Points on a hilly landscape, in no order, each with its height.
From any point a ball rolls to the lowest of the 4 points nearest to it. It stops when none of these is lower. Distance is the straight distance between rows; heights are no part of it.
K_726 h=4.23: [ 2.14,  1.58, -0.28, -0.95,  2.93,  1.03, -1.64, -1.66]
K_508 h=6.76: [ 0.61, -0.95,  1.60,  1.60,  0.18, -1.97, -1.81,  4.05]
K_79 h=1.24: [-5.42, -5.07,  1.20,  0.00, -3.98, -2.08,  2.03,  4.07]
K_894 h=2.65: [ 3.59,  4.15, -0.39,  0.63,  2.16,  1.31,  0.63, -0.84]
K_66 h=5.55: [ 1.92, -0.57,  0.60,  0.72,  1.34, -1.26, -1.97,  2.52]
K_67 h=7.77: [ 2.25, -1.40,  1.56,  2.26, -0.92, -2.45, -2.63,  4.49]
K_600 h=8.39: [ 3.19, -2.45,  0.52,  2.10, -1.01, -2.00, -3.62,  3.04]
K_735 h=3.08: [-4.57,  1.95,  0.76, -0.95,  1.47,  0.99,  0.22,  0.10]
K_234 h=0.51: [ 7.22, -3.89, -0.59,  0.67, -1.52, -2.49, -2.25,  1.00]
K_221 h=1.72: [ 6.75,  0.52, -0.59, -0.31,  1.32, -1.85,  0.91,  0.69]
K_549 h=2.74: [ 1.93,  5.15, -1.27,  1.91,  0.42,  3.48,  0.23, -4.65]
K_759 h=2.50: [-3.75, -2.80,  1.34,  0.13, -1.26, -1.54, -1.47,  3.32]
K_284 h=2.42: [ 5.16,  4.43, -2.45,  1.10, -0.51,  3.08,  1.88, -6.74]
K_554 h=4.41: [-5.72,  1.72, -0.36, -1.64,  0.83,  2.93,  0.16, -2.34]
K_47 h=1.87: [-6.39, -2.76, -0.16, -2.41, -1.12,  0.88,  7.69, -1.61]
K_255 h=4.54: [-2.22,  3.80, -0.45,  0.24,  1.61,  2.67, -0.21, -2.29]
K_59 h=0.45: [-1.98,  1.33,  0.95, -0.45,  1.38,  0.02, -0.75,  1.80]
K_911 h=1.94: [ 8.32, -3.61, -1.96, -1.34, -3.15, -4.03,  2.12,  0.30]
K_996 h=9.35: [ 0.76, -3.93,  0.81,  1.07, -1.19, -0.98, -4.83,  2.48]
K_121 h=3.46: [-3.41, -4.06,  1.74,  0.59, -2.16, -1.39, -2.89,  3.18]
K_593 h=3.40: [-4.43, -1.38,  0.82, -1.41,  1.18,  0.10, -0.93,  0.83]
K_156 h=4.10: [-4.45, -5.25,  1.34,  1.40, -4.82, -1.42, -2.50,  3.72]
K_801 h=2.05: [ 4.66,  4.58, -1.83,  1.32,  0.78,  2.89,  1.45, -4.79]
K_547 h=0.89: [-4.03, -1.62,  1.70,  0.20, -1.15, -2.27,  0.41,  4.12]
K_98 h=3.56: [-3.38, -3.90,  1.23, -0.17, -1.07, -1.18, -3.34,  2.45]
K_757 h=2.03: [-5.41,  3.04, -0.06, -0.85,  0.45,  2.89,  0.88, -2.30]
K_825 h=8.70: [ 0.42, -2.80,  1.35,  1.36, -1.27, -1.87, -3.89,  3.32]
K_108 h=3.13: [-4.89,  5.35, -0.10,  1.18, -0.58,  3.37,  1.72, -2.96]
K_378 h=2.13: [ 6.02, -0.92, -0.74,  0.33,  1.23, -1.91, -0.18,  0.65]
K_177 h=3.44: [-1.96,  3.02,  0.47,  0.10,  2.22,  0.93,  0.13,  0.44]
K_607 h=2.90: [ 4.89, -0.51, -0.86, -1.24,  2.29, -0.49, -0.99, -1.15]
K_100 h=3.95: [-1.91,  5.23, -0.27,  0.86,  0.77,  3.41,  0.17, -3.01]
K_134 h=2.69: [ 2.18,  4.04, -1.30,  0.67,  1.22,  3.62, -0.53, -5.69]
K_473 h=5.94: [-1.65,  2.10, -0.39, -0.91,  2.62,  2.62, -1.73, -2.03]
K_104 h=8.50: [ 3.17, -3.05,  1.11,  1.80, -0.53, -1.55, -3.58,  2.77]
K_529 h=0.97: [-7.11,  1.54, -0.29, -1.03, -1.05,  2.44,  3.20, -2.10]
K_207 h=1.07: [-6.50, -2.58,  0.55, -2.19, -0.82, -1.04,  3.08,  1.51]
K_608 h=1.50: [ 6.02,  2.21, -2.36, -1.17,  1.91,  1.55,  1.61, -4.51]
K_317 h=1.00: [-5.21, -4.48,  1.36, -0.44, -2.77, -1.95, -0.05,  3.20]
K_898 h=0.64: [-6.80,  2.49,  0.21, -0.40, -0.40,  1.40,  3.14, -0.71]
K_89 h=4.40: [-1.46,  5.98, -0.02,  2.37,  0.42,  3.40,  0.82, -2.86]
K_586 h=4.15: [ 0.47,  3.20,  0.13,  0.17,  2.45,  1.65, -0.36, -1.66]
K_539 h=1.06: [-7.62,  2.67, -0.37, -0.11, -2.07,  3.01,  5.13, -3.09]
K_159 h=1.45: [ 5.13,  2.32, -1.48, -0.61,  2.39,  1.18,  1.19, -3.08]
K_157 h=1.20: [ 6.73,  1.58, -1.79, -1.44,  1.60, -0.43,  2.52, -2.02]
K_610 h=9.25: [ 5.11, -1.28,  0.76,  1.95, -0.23, -2.50, -1.83,  3.33]
K_445 h=0.95: [ 8.28, -2.34, -0.79,  0.71, -1.26, -3.20,  0.56,  1.29]
K_947 h=0.66: [-6.19, -6.06,  1.08, -1.17, -3.39, -2.46,  2.16,  2.57]
K_306 h=3.55: [-0.20,  0.28,  0.60, -0.54,  2.28, -0.35, -1.74,  1.15]
K_950 h=1.01: [ 7.38,  0.42, -2.83, -2.35,  0.64, -0.92,  3.14, -3.45]
K_503 h=1.46: [-5.28, -3.35,  1.07, -1.32, -0.78, -1.33, -0.54,  2.32]
K_223 h=1.47: [ 7.99, -1.85, -2.03, -1.95, -0.35, -2.94,  2.21, -0.83]
K_68 h=7.01: [-0.36, -1.82,  1.12, -0.12,  1.27, -0.98, -3.13,  1.66]

Where does a ball stop that starts at each point below?
K_66 => K_59
K_223 => K_234
K_825 => K_59
K_726 => K_950
K_121 => K_947
K_156 => K_947

Call two points neighbours if one is among the 4 nearest of the other. Go from one point of each pair to the other, from neighbour to neighbour, staying as low as possible. Name the highest point that can't be avoided.
K_234, K_547 => K_100
K_947, K_898 => K_47
K_234, K_950 => K_223
K_547, K_947 => K_317
